A landscape with many valleys, sampled at points; each row gives a point and its height.
From any point a ball rolls to the lowest of the 2 points nearest to it. It stops when none of these is lower. Distance is the straight distance between rows; heights are no part of it.
q_837: 2 -13 0 23 -6 17 -1 -22 6 41 9 -13 -2 -26 2 5 -12 4 8 -10 0 -7 2  h=98
q_742: -16 3 -24 2 0 -27 25 -6 15 3 12 -29 -2 9 13 12 -4 13 15 10 -17 27 -6  h=225
q_979: 10 10 -13 2 3 6 -3 -19 -5 15 20 -15 -29 -8 4 7 3 -14 34 -16 10 42 -24  h=457
q_637: -9 -18 10 17 -11 -20 0 7 -10 -23 10 -21 -7 -2 -8 22 -3 -24 22 2 -16 21 7  h=217
q_996: 15 1 -13 25 -11 4 10 -14 -12 20 12 0 -20 -2 -3 -4 -11 -13 0 -27 -1 37 -4  h=444
q_490: -8 -11 9 -1 19 21 -2 2 7 2 4 11 -20 -4 15 32 -1 8 6 31 17 4 -5  h=238
q_316: -7 14 7 16 -22 -11 5 23 -22 -5 -33 27 30 2 0 -7 1 -18 3 -13 -11 -27 -12  h=702
q_237: -3 5 3 -12 -5 -10 9 -7 22 12 -1 6 25 16 36 3 -3 31 -21 24 5 -5 -2  h=570
q_339: -7 24 -20 21 21 3 20 -5 -2 -7 -18 2 -26 5 6 2 -2 -9 9 4 14 15 -1  h=293
q_892: 21 -12 17 10 -25 2 -2 -11 -19 -3 4 6 7 -4 -42 -12 -18 0 -14 -16 -4 4 27  h=416
q_56: -12 -33 26 14 17 17 -16 30 -1 3 -5 -27 2 -4 -5 27 0 -18 9 -1 -28 15 1  h=328
q_772: 1 10 -20 13 4 -5 12 -2 22 10 20 -34 -10 8 21 0 16 -1 2 -9 5 25 7  h=262
q_130: 6 -35 4 -20 7 -5 -24 -23 15 29 22 4 9 6 9 0 -11 22 -7 13 3 10 -14  h=301
q_854: 20 19 -23 -17 -6 -1 -7 -10 22 -8 27 28 10 0 17 -25 28 2 0 -26 17 -13 -17  h=147
q_424: 10 15 -5 17 -11 17 31 9 3 -23 1 6 -7 0 -12 5 4 -1 -17 -8 10 13 28  h=415
q_48: -4 0 -8 -10 5 17 5 -27 6 40 12 -1 -10 -21 1 -13 -18 10 20 5 -8 -3 -26  h=173
q_371: 7 11 10 12 -18 -10 26 -25 -12 -7 -1 26 19 -2 -20 -25 -25 4 -20 -14 -6 -3 15  h=447
q_164: 28 14 -3 -21 -24 10 8 -25 -15 10 21 0 2 -11 -21 -22 -1 17 2 -15 1 -19 8  h=344
q_511: 18 6 -9 -3 3 -5 -1 -29 -2 -21 14 20 -17 0 -14 -10 -9 9 -17 -1 19 22 15  h=278
q_59: 9 4 -9 -5 6 1 -10 -17 31 1 12 14 13 6 22 -19 31 -20 -14 -10 29 -22 0  h=178
q_776: 9 -9 6 3 -16 15 -12 -16 -10 31 7 -18 -10 -24 -7 19 12 -3 28 6 6 -11 6  h=172
q_910: 2 7 -3 1 -31 -14 20 4 15 -4 22 14 14 8 31 14 6 11 -8 10 -8 2 -5  h=525
q_512: -2 1 11 -29 3 17 -20 12 -30 5 -15 0 -21 14 -17 -10 -13 -9 -10 7 -15 27 -17  h=425
q_104: -2 -15 26 22 -7 34 10 22 2 24 -2 -6 6 -7 -11 15 -12 -1 6 -3 -19 12 -1  h=264
q_995: -21 1 7 -3 19 -9 3 -21 -3 16 -32 -13 7 2 -12 -18 -21 4 -14 14 -6 -21 2  h=440
q_87: -20 6 -6 30 3 -19 26 5 -16 -32 -28 15 -4 17 16 2 -20 -11 -13 10 3 -10 13  h=643
q_388: -23 -40 14 25 -4 -13 6 17 -5 -24 20 -35 -3 1 16 13 -3 -13 20 12 -16 -3 18  h=176
q_66: -35 -18 8 8 11 -14 15 16 10 -22 -9 -21 13 19 1 -5 -8 -14 -9 6 -33 -10 8  h=580
q_909: 26 27 -24 11 -10 16 3 6 16 -6 13 32 -6 -10 13 -16 26 17 1 -38 15 -23 -15  h=125
q_756: 7 19 -17 -19 16 -18 10 -25 4 -30 15 22 -11 -9 -30 -16 -5 22 10 -4 12 -3 1  h=292
q_781: -27 -18 21 -3 -8 -26 12 8 5 -3 -10 -4 29 6 -18 -3 -14 -14 1 2 -37 -19 2  h=530
q_189: 3 27 -27 12 23 10 14 -12 17 -13 -12 30 -21 8 21 2 2 6 7 4 34 2 -15  h=311
q_119: -11 -32 1 22 -3 -13 1 18 1 6 10 -38 1 3 14 36 -9 19 19 17 -24 17 8  h=104
q_492: -7 9 -6 -11 12 -1 11 17 -1 -30 -8 18 0 -14 -19 8 3 27 14 21 4 -31 7  h=185
q_103: 16 8 -9 -7 -6 15 1 -13 3 7 19 -22 -8 -13 -23 -16 9 3 -6 -18 6 8 18  h=298
q_54: -28 10 -1 16 21 -12 26 32 -2 -25 -22 -7 1 15 13 2 -4 -7 -3 9 -16 -5 0  h=617
q_532: 5 0 -11 -2 10 2 -7 -29 37 26 13 -4 15 12 25 -14 15 -7 -1 -1 15 -5 -17  h=223
q_100: -2 -32 6 -7 27 -13 -20 -6 27 -10 21 8 -2 18 10 -4 -2 -14 -28 -1 7 28 -1  h=414
q_457: -8 13 -4 -6 -1 -13 -13 13 -3 13 -26 11 28 -15 4 -14 20 -13 6 -9 -7 -38 -18  h=742
q_920: 21 -15 7 -21 -12 21 -15 2 -37 43 5 -25 -8 5 14 -12 -9 -9 -12 -2 -2 0 -19  h=275
q_647: 14 -11 25 6 -21 14 -26 26 -9 -15 -2 -11 4 -5 -10 25 21 -21 1 -1 6 -3 25  h=90
q_989: 13 -2 15 -6 -4 31 -18 15 2 16 5 -3 -14 1 22 31 15 5 0 15 19 24 -3  h=201
q_993: -1 19 -9 -16 5 -15 -14 19 2 -25 -11 0 3 18 23 10 29 -18 -6 8 19 -8 1  h=120
q_683: -4 -14 -8 2 19 -5 0 -27 38 23 5 -25 17 -4 7 -22 12 -9 -2 -3 1 -16 9  h=284
q_184: -3 -15 7 -4 11 0 -23 -7 -14 3 -28 3 -6 14 -2 6 -29 25 -32 11 -3 22 5  h=379
q_296: 4 23 -5 -3 -28 -4 9 -2 -32 12 -6 29 -1 4 5 -13 -14 -17 4 -13 -4 -2 -29  h=404
q_344: -5 18 -11 -12 -20 -37 -4 -20 -20 7 1 24 16 -3 8 -5 -10 6 21 0 -5 -15 -29  h=374
q_37: 1 -21 17 -9 10 23 -37 1 -27 20 -23 5 -11 7 -8 -5 -27 4 -17 4 -7 17 -10  h=403
q_304: 0 -4 6 4 -21 -24 9 3 2 -33 12 7 7 0 -12 6 3 -12 5 -5 -7 -3 21  h=245
q_549: 3 -5 21 -30 -16 0 -11 19 13 16 16 -16 22 17 9 -4 13 0 -15 3 -28 4 -9  h=679
q_307: -6 12 -9 -5 2 -25 -14 -26 -13 -6 -23 3 -10 22 10 1 -24 16 -11 23 14 27 -6  h=353
q_746: 0 22 -5 12 -10 -6 21 3 -12 3 -19 -18 -6 6 -19 -3 -4 13 -5 1 2 1 25  h=371
q_295: 12 11 11 23 -22 25 24 24 3 -19 4 39 8 -13 -21 8 2 -9 22 -37 -2 -17 -1  h=456
q_233: 17 -8 10 -19 -5 19 -18 7 2 -18 14 -2 -2 -15 -20 10 30 -8 -2 1 16 -9 34  h=38
q_269: -3 16 -9 2 25 15 13 -9 4 5 -22 22 -1 -4 9 -10 -3 22 -16 15 29 -19 -7  h=300
q_199: 8 10 -16 -5 10 12 8 10 20 -18 8 8 -3 -29 -22 2 20 30 27 -13 -3 -33 -10  h=130
q_456: -11 9 -5 29 -13 -27 25 16 -3 -17 -26 21 24 7 16 -1 -8 -9 -9 -11 0 -26 -1  h=670
q_551: 9 0 8 -16 -16 -11 -4 3 -7 -33 5 19 -4 17 -18 6 0 -1 -17 8 5 26 23  h=265
q_318: -15 1 0 -3 -1 -26 26 -11 4 -8 0 8 15 3 -27 -20 -22 11 -7 -4 -26 1 3  h=478
q_685: -3 25 -16 -9 19 25 25 -8 -14 23 -7 -5 -22 -13 -19 -16 -14 13 26 -2 -6 2 -22  h=232
q_570: 2 -2 -5 -23 7 -7 -5 1 14 -34 24 -6 8 0 4 -3 34 1 -9 9 19 -25 26  h=91
q_899: -6 10 -21 -5 24 -24 -9 17 8 -42 0 13 -4 5 23 7 26 -11 22 0 23 -4 -29  h=146
q_286: 8 -39 5 -6 5 -14 -42 5 15 -13 30 -20 8 2 13 11 24 -4 -4 2 9 0 18  h=613
q_566: 11 13 -1 -26 -2 19 -22 -6 -24 21 1 -12 -17 -14 -7 -2 15 -9 28 8 17 -6 -14  h=233
q_3: -6 2 13 2 -22 -4 20 28 11 -18 14 36 20 0 15 24 3 2 10 10 -9 -10 -15  h=497
q_825: -5 -36 -6 20 41 0 -16 -3 16 2 5 -6 -4 5 -4 -7 -15 -2 -22 -8 5 25 13  h=401
q_177: 10 -1 4 19 -27 3 22 29 8 -18 8 49 15 -8 -5 14 -4 8 23 -21 -19 -16 -26  h=474
q_674: -11 16 -14 6 14 -14 11 11 -7 -22 -40 23 6 -1 3 2 -15 29 -4 17 13 -23 -9  h=243
q_412: 10 20 -3 -21 6 26 -2 -1 -14 5 5 5 -26 -17 -23 -12 16 -14 15 -15 9 1 -1  h=266
q_242: -18 3 2 7 18 -11 -12 -5 -6 -9 -39 -28 -2 18 -11 -12 -8 -5 -30 10 -3 -2 26  h=508
q_74: -14 -8 -2 -5 21 -10 -19 14 1 -5 -25 -49 -3 17 10 4 9 4 -19 19 -1 -4 21  h=554
q_192: -7 11 6 -26 -7 -8 -16 10 0 17 -15 -26 22 5 3 -19 14 -13 -7 3 -17 -21 -4  h=748
q_976: 5 7 -11 -6 0 -16 3 -18 -6 -10 -12 -20 -8 9 -1 0 -9 29 -15 22 11 7 23  h=317
q_959: -12 31 -17 15 15 12 33 -3 -10 1 -15 -6 -24 -6 -21 3 -8 2 24 -8 -10 22 -8  h=270
q_560: 12 -27 -5 -2 26 -3 -47 15 2 2 -5 -27 4 11 10 15 18 10 -9 1 9 -1 26  h=595
q_565: 19 -6 16 -6 -31 13 -31 25 -21 17 -1 -10 -3 11 9 17 14 -5 -12 0 -2 14 11  h=150
q_958: 11 10 -2 8 -2 20 -2 7 4 18 5 -24 -11 1 27 11 24 -5 -5 -7 15 26 2  h=237
q_19: -7 0 -23 -9 15 -28 3 8 13 -52 26 6 -9 5 12 -3 18 0 10 5 12 -17 2  h=129
q_258: -23 -5 10 -23 9 -11 11 7 22 12 -3 -8 18 16 12 -2 -11 14 -18 15 -29 4 -13  h=626
q_794: -11 14 13 -31 -9 2 -13 23 -33 -10 -10 6 1 7 -26 -11 -4 -18 14 2 -24 -2 -15  h=455
q_280: 19 9 -27 -6 2 9 -9 0 11 7 6 9 -7 -21 -13 -21 22 28 23 -31 8 -36 -33  h=89
q_847: -18 -8 5 16 20 1 3 2 12 0 -7 0 -8 -3 -11 -5 -14 -22 -15 -5 -9 19 6  h=384
q_333: 18 13 7 19 -32 25 23 -3 -12 -7 7 23 -4 -5 -9 2 0 -20 -1 -28 3 9 17  h=434
q_506: -10 -2 3 8 -15 -5 21 1 4 20 11 -23 -1 -1 -2 23 -15 20 19 13 -21 20 0  h=175
q_689: 24 2 14 -9 -21 -5 -11 -33 -26 -3 8 16 12 -25 -28 -11 -8 -2 6 -3 9 -17 14  h=385
q_792: -16 -7 3 1 36 9 -11 -19 18 24 -23 -13 4 -11 -6 -13 6 -20 -1 9 12 -26 4  h=356
q_452: 0 8 5 13 -24 9 3 -5 -25 30 -4 17 -10 3 18 1 -17 -19 -10 -9 2 22 -17  h=426
q_780: -2 -8 6 -14 -14 -35 -14 -34 -2 18 13 8 14 -2 12 -1 -24 11 5 11 -4 4 -14  h=339
q_726: 10 -11 22 -8 -15 41 0 14 -15 43 -2 -17 3 -6 1 -7 -3 -7 -4 -5 -13 -1 -9  h=168
q_70: 4 -32 12 1 9 16 -14 -17 12 20 10 19 -6 -9 7 18 -18 15 -8 21 13 9 -6  h=269
q_927: -12 -25 22 26 41 20 -4 14 6 -12 -1 -13 -14 -17 -3 6 3 -38 2 -7 -2 7 8  h=362

For each start below, name the point where the ball stops.
q_100 | q_726
q_825 | q_726
q_258 | q_976
q_316 | q_837
q_511 | q_119
q_996 | q_989
q_371 | q_837
q_74 | q_280
q_189 | q_837

For each start below, name every point that the ball comes to, in order.
q_457 | q_316 q_456 q_87 q_54 q_66 q_781 q_318 q_371 q_892 q_689 q_164 q_103 q_412 q_566 q_776 q_837
q_192 | q_549 q_258 q_237 q_910 q_3 q_177 q_295 q_333 q_424 q_746 q_976
q_560 | q_74 q_242 q_995 q_792 q_683 q_532 q_59 q_854 q_909 q_280
